A landscape with many peaks, sampled at points; each row gives a point and its height.
A climber steps from a point to whichever of its 2 nearest points has the largest rise for the distance, and stops where none of them is higher. Distance is the straight distance between rows; heights are no part of it.
<159> (h 2.24): [103 114 82 101 76 122 101 96 89 103 100 119 91 106 65 80 78 98 86 86 85 103]
<193> (h 3.24): [167 92 73 106 70 77 120 109 69 90 93 133 109 112 81 66 107 83 65 82 94 116]
<444> (h 4.38): [106 101 94 105 99 90 87 66 96 80 97 81 97 99 118 104 86 92 91 86 121 85]
<695> (h 1.04): [72 114 103 110 113 123 90 94 79 98 96 72 100 97 96 126 82 81 103 107 85 97]
<537> (h 2.60): [62 108 108 95 102 133 90 92 96 96 99 37 62 102 73 128 81 90 83 97 95 73]
<604> (h 6.16): [77 89 90 106 107 108 95 93 113 109 106 90 107 105 87 108 99 100 88 90 66 117]
<933> (h 1.05): [82 98 102 84 93 112 87 92 113 97 96 84 100 110 108 79 79 81 101 97 115 124]
<897> (h 3.01): [92 107 94 89 99 107 91 85 87 96 81 81 95 113 63 114 94 101 75 101 101 98]
<504> (h 1.30): [79 126 78 102 102 120 93 91 94 91 92 80 94 90 93 111 64 100 83 106 98 89]
<788> (h 5.16): [102 110 101 100 104 110 119 103 104 87 105 109 119 94 80 78 107 111 107 102 131 113]
<1047> (h 3.81): [78 93 122 99 78 104 98 95 108 95 94 99 88 104 91 105 119 101 97 105 118 67]
<1014> (h 2.89): [165 77 80 91 87 72 102 99 72 89 84 129 94 103 87 63 106 69 76 79 113 116]
<650> (h 1.27): [95 107 86 94 118 91 114 114 100 112 121 99 97 115 103 99 85 117 126 106 114 109]
<946> (h 1.31): [107 112 92 100 112 84 105 121 114 107 111 108 124 109 134 99 100 106 101 113 109 130]
<1088> (h 3.31): [111 106 104 81 102 93 89 93 96 97 87 103 110 97 76 113 112 101 77 113 112 99]
<952> (h 3.30): [114 81 122 103 110 92 97 100 100 89 92 106 97 78 113 106 111 96 118 104 133 87]
<119> (h 3.36): [93 105 95 80 87 120 95 72 86 101 97 71 80 112 77 105 84 96 77 102 135 103]
<826> (h 1.93): [111 115 83 122 70 137 99 90 78 92 93 109 117 121 72 85 83 86 73 93 92 104]
<71> (h 4.68): [107 127 116 105 83 99 114 99 79 91 105 98 87 88 117 118 86 91 105 111 112 84]
<864> (h 1.72): [123 99 83 88 90 97 109 114 99 103 86 129 107 110 88 79 92 110 96 126 81 102]
<874> (h 3.55): [106 86 124 103 76 97 106 99 91 82 92 107 103 97 104 103 114 93 102 94 125 86]
<819> (h 2.26): [58 90 89 102 104 136 93 83 94 99 102 65 61 102 84 123 91 109 94 87 90 67]
<802> (h 1.32): [61 109 121 97 90 129 119 95 115 102 109 83 91 96 97 87 89 108 93 95 104 86]
<670> (h 0.84): [103 91 100 82 97 83 101 99 107 94 113 96 96 102 119 90 98 84 120 94 120 130]
<607> (h 3.57): [61 79 138 107 108 105 111 85 102 98 102 108 96 98 111 117 108 96 105 108 123 71]
<96> (h 4.03): [99 90 105 81 102 87 112 106 110 100 96 119 124 86 94 96 156 91 84 105 101 110]
<194> (h 0.37): [73 101 104 89 85 95 78 103 115 92 75 88 94 107 101 111 101 84 80 104 83 91]
<689> (h 3.09): [135 116 91 97 74 113 82 87 78 89 101 91 100 106 69 58 86 93 109 101 87 96]
<470> (h 3.98): [122 100 95 113 103 85 85 127 112 113 109 117 99 106 89 95 93 114 100 116 63 128]
<910> (h 0.59): [126 83 100 142 114 66 126 103 84 100 120 133 94 99 108 87 122 88 84 92 113 130]
<515> (h 2.28): [111 85 73 91 91 93 118 93 96 96 94 119 99 109 107 106 91 109 102 90 95 103]
<17> (h 5.36): [98 124 115 105 99 103 117 66 85 96 107 87 91 101 113 103 85 103 101 95 120 81]
<540> (h 2.09): [87 121 114 72 85 125 99 92 101 98 101 80 91 73 86 91 100 91 104 110 86 97]
<264> (h 0.90): [96 95 88 100 123 105 89 137 113 129 98 107 90 95 114 139 109 119 112 128 98 103]
<870> (h 2.98): [74 110 93 74 83 129 103 71 91 94 87 56 79 102 87 121 83 90 87 94 107 80]
<919> (h 4.25): [98 97 80 118 99 117 89 75 106 98 95 81 109 111 86 96 84 101 75 75 72 102]
<536> (h 2.41): [94 96 130 94 105 124 93 113 122 118 96 64 107 83 99 116 98 109 104 101 81 98]
<406> (h 3.96): [108 90 115 86 117 95 107 118 104 114 106 118 107 76 129 92 134 93 117 109 91 100]
<798> (h 4.67): [114 96 92 117 120 74 94 130 107 123 119 132 80 101 105 90 111 108 108 113 94 123]
<318> (h 3.80): [90 88 127 80 116 90 90 91 121 124 107 113 94 87 126 94 118 93 120 113 79 80]
<242> (h 0.39): [71 105 107 84 109 107 110 93 92 83 97 79 116 108 112 103 104 89 119 103 95 82]
<360> (h 4.77): [129 102 91 111 98 89 112 99 83 79 102 104 129 97 72 62 110 103 94 93 128 106]
<372> (h 2.69): [102 85 83 108 109 94 106 83 89 101 98 133 93 98 109 120 98 103 80 94 87 88]
<502> (h 1.09): [118 103 101 102 113 99 98 91 90 105 107 96 89 102 124 89 92 108 130 110 114 94]
<685> (h 3.18): [78 85 106 108 132 105 113 101 115 124 114 109 99 77 144 111 89 92 113 81 113 98]
<442> (h 4.45): [88 88 104 132 101 102 107 121 125 90 104 108 102 103 105 98 117 132 108 96 91 74]
<1083> (h 4.44): [93 90 74 99 122 98 110 105 110 99 95 115 114 78 116 108 98 102 99 85 113 128]
<600> (h 3.34): [76 93 116 94 122 87 100 79 89 107 108 119 95 112 89 125 111 100 108 116 116 72]
<139> (h 4.35): [142 103 81 115 88 77 105 99 84 80 105 105 126 123 63 55 101 98 75 76 111 113]
<878> (h 3.62): [126 115 107 111 70 99 103 85 80 74 94 104 99 103 80 71 95 95 113 100 109 84]
<165> (h 4.72): [92 98 117 94 106 107 111 106 109 112 125 114 93 97 106 106 132 109 100 100 108 119]
<668> (h 1.58): [88 119 71 83 104 105 108 97 100 86 90 78 120 102 95 103 74 111 98 103 96 102]
<603> (h 2.11): [115 114 117 96 95 83 82 103 93 90 103 94 111 116 86 79 97 83 117 102 89 115]
<851> (h 3.67): [110 96 96 91 112 74 93 99 106 100 80 118 112 89 106 95 122 104 85 101 96 104]
<362> (h 0.75): [90 105 93 99 109 83 82 125 117 111 92 90 87 94 101 134 89 112 101 117 92 85]
<375> (h 4.12): [109 122 89 99 64 107 106 93 82 86 92 101 97 102 95 107 94 102 109 103 115 81]
<786> (h 2.72): [93 82 139 97 101 99 80 119 120 109 86 91 100 88 106 116 113 102 111 112 93 99]
<569> (h 4.33): [111 86 90 112 104 94 98 96 105 98 103 106 114 115 88 92 108 106 105 77 65 123]
<610> (h 1.42): [80 110 83 88 111 92 97 128 116 95 102 99 97 106 86 105 116 111 124 103 113 115]
<257> (h 1.03): [105 99 79 101 118 98 91 122 88 129 97 112 95 104 140 113 119 106 115 126 93 103]
<153> (h 6.56): [88 93 99 132 103 92 107 129 112 86 110 111 112 102 113 106 97 94 109 86 110 112]
<776> (h 3.66): [93 101 97 108 133 99 108 91 107 110 106 118 96 61 119 101 97 110 117 81 110 99]
<1100> (h 0.58): [91 102 105 93 86 101 108 103 99 90 105 78 111 94 110 99 96 86 126 84 92 110]
<63> (h 1.62): [70 97 92 85 120 113 97 118 108 110 100 95 95 92 101 107 101 109 144 115 94 98]
<804> (h 2.82): [64 117 103 97 128 93 101 105 121 119 125 87 95 90 138 110 103 104 119 90 111 93]
<976> (h 3.27): [109 94 89 111 94 121 98 68 92 101 95 103 96 115 94 110 96 106 66 93 81 85]
<395> (h 4.36): [98 91 112 89 95 106 113 98 108 110 107 101 108 97 98 87 141 118 91 107 89 92]
<298> (h 0.70): [130 81 97 122 104 77 107 114 79 94 112 118 92 107 121 91 108 85 98 96 132 125]
<956> (h 4.08): [58 99 116 116 94 102 104 120 113 103 104 104 93 108 100 106 121 118 108 108 99 65]
<547> (h 5.41): [77 90 95 101 110 88 118 120 115 100 105 100 108 94 116 130 86 105 111 78 109 111]
<908> (h 4.30): [97 101 136 103 106 84 89 94 117 122 104 114 85 91 128 110 93 87 92 106 83 95]
<767> (h 3.68): [103 105 98 90 87 123 81 68 98 95 85 78 90 114 105 100 75 93 69 91 129 81]
<468> (h 0.82): [97 121 103 117 101 112 89 105 93 97 96 77 95 116 101 112 73 96 117 121 81 89]
<639> (h 2.80): [98 113 94 95 96 80 106 91 92 106 89 114 82 94 103 128 95 107 88 112 83 70]
<168> (h 3.10): [74 95 89 92 113 89 106 102 93 108 92 123 88 104 98 133 95 103 110 122 93 61]
<991> (h 1.19): [118 104 90 107 127 81 92 139 87 105 107 113 112 101 126 108 117 94 112 127 108 125]
<348> (h 1.95): [118 89 79 95 109 92 109 94 100 110 96 121 100 117 98 82 75 112 97 111 94 121]
<1050> (h 3.02): [106 69 127 87 124 95 81 104 104 105 89 97 113 87 109 106 102 87 123 114 118 111]
<48> (h 1.57): [104 115 78 114 110 79 99 111 100 93 102 92 132 99 122 105 98 94 96 92 88 107]
<959> (h 1.20): [72 96 106 86 86 141 105 86 121 96 97 82 102 106 96 89 85 93 80 104 126 101]
<377> (h 1.55): [136 104 97 74 107 85 95 111 106 108 90 98 106 103 94 95 114 105 110 99 70 122]
<1039> (h 5.09): [107 104 117 114 110 82 104 114 108 103 117 115 88 107 96 88 115 103 110 114 107 126]
<321> (h 5.56): [83 110 98 95 93 95 103 94 117 89 96 111 113 88 88 80 102 121 87 97 132 93]
<5> (h 1.90): [109 106 63 110 107 92 113 97 92 87 106 93 118 115 107 102 86 114 98 91 97 98]
<491> (h 5.60): [105 91 128 126 101 82 101 119 108 101 99 116 105 89 116 112 108 99 106 83 98 102]
<1108> (h 4.87): [115 103 135 110 91 91 105 96 111 110 109 111 95 93 107 107 100 109 86 94 91 99]
<954> (h 2.65): [150 80 80 102 92 68 84 95 77 94 93 125 94 114 110 79 113 79 64 95 129 114]
<658> (h 1.51): [63 95 115 114 106 128 99 98 122 110 105 87 78 95 80 103 95 118 103 81 87 90]
<831> (h 4.32): [109 97 121 81 85 112 112 108 107 111 117 103 102 77 120 97 139 85 116 109 100 119]
<104> (h 0.55): [70 93 97 97 93 91 89 108 120 102 85 81 100 85 115 142 97 98 94 91 86 78]
<1035> (h 4.98): [84 103 91 117 106 108 104 110 125 94 102 99 115 94 91 89 105 127 97 80 105 90]
<103> (h 2.61): [106 101 88 96 76 107 80 84 94 94 87 111 97 110 61 98 79 96 66 78 105 104]
<787> (h 3.26): [106 90 107 111 104 89 88 111 108 102 99 99 120 113 114 98 103 104 113 105 51 120]
<818> (h 0.56): [77 108 109 102 102 119 96 77 93 97 103 70 82 107 92 102 73 110 126 105 78 69]
<642> (h 2.54): [120 123 110 81 81 105 79 94 91 103 101 75 102 86 78 74 100 92 106 106 84 105]
<1081> (h 1.85): [90 93 91 110 101 144 101 80 97 104 101 78 78 100 79 110 100 116 100 92 91 93]
<150> (h 1.84): [139 108 101 97 100 75 94 107 99 101 102 108 119 105 88 65 111 100 93 107 91 128]
<943> (h 0.87): [135 87 95 113 109 84 117 106 89 101 112 112 96 100 126 99 100 112 131 101 115 121]
<694> (h 3.75): [162 106 86 90 68 81 98 101 76 89 102 110 120 123 75 67 105 83 79 89 87 117]
<930> (h 1.65): [115 99 102 106 63 130 95 87 85 89 87 91 108 108 96 90 88 78 90 97 95 104]
<208> (h 1.81): [78 98 119 75 102 127 105 106 98 109 101 104 91 79 98 106 105 95 125 122 95 97]

Call two points neighbours if one is among the 2 nearest of the other. Go from one point of each pair to the other, from neighbour to neighbour, staying as high as possible. Name the lowest point that can't be avoided.
<153>, <321> => <372>
<1039>, <17> => <897>
<604>, <1039> => <787>
<1039>, <153> => <318>

Two climbers start at each pair of points below. Name the first point that both come to, or write -.
<670>, <610> => <17>
<372>, <502> => -
<540>, <1100> => <17>
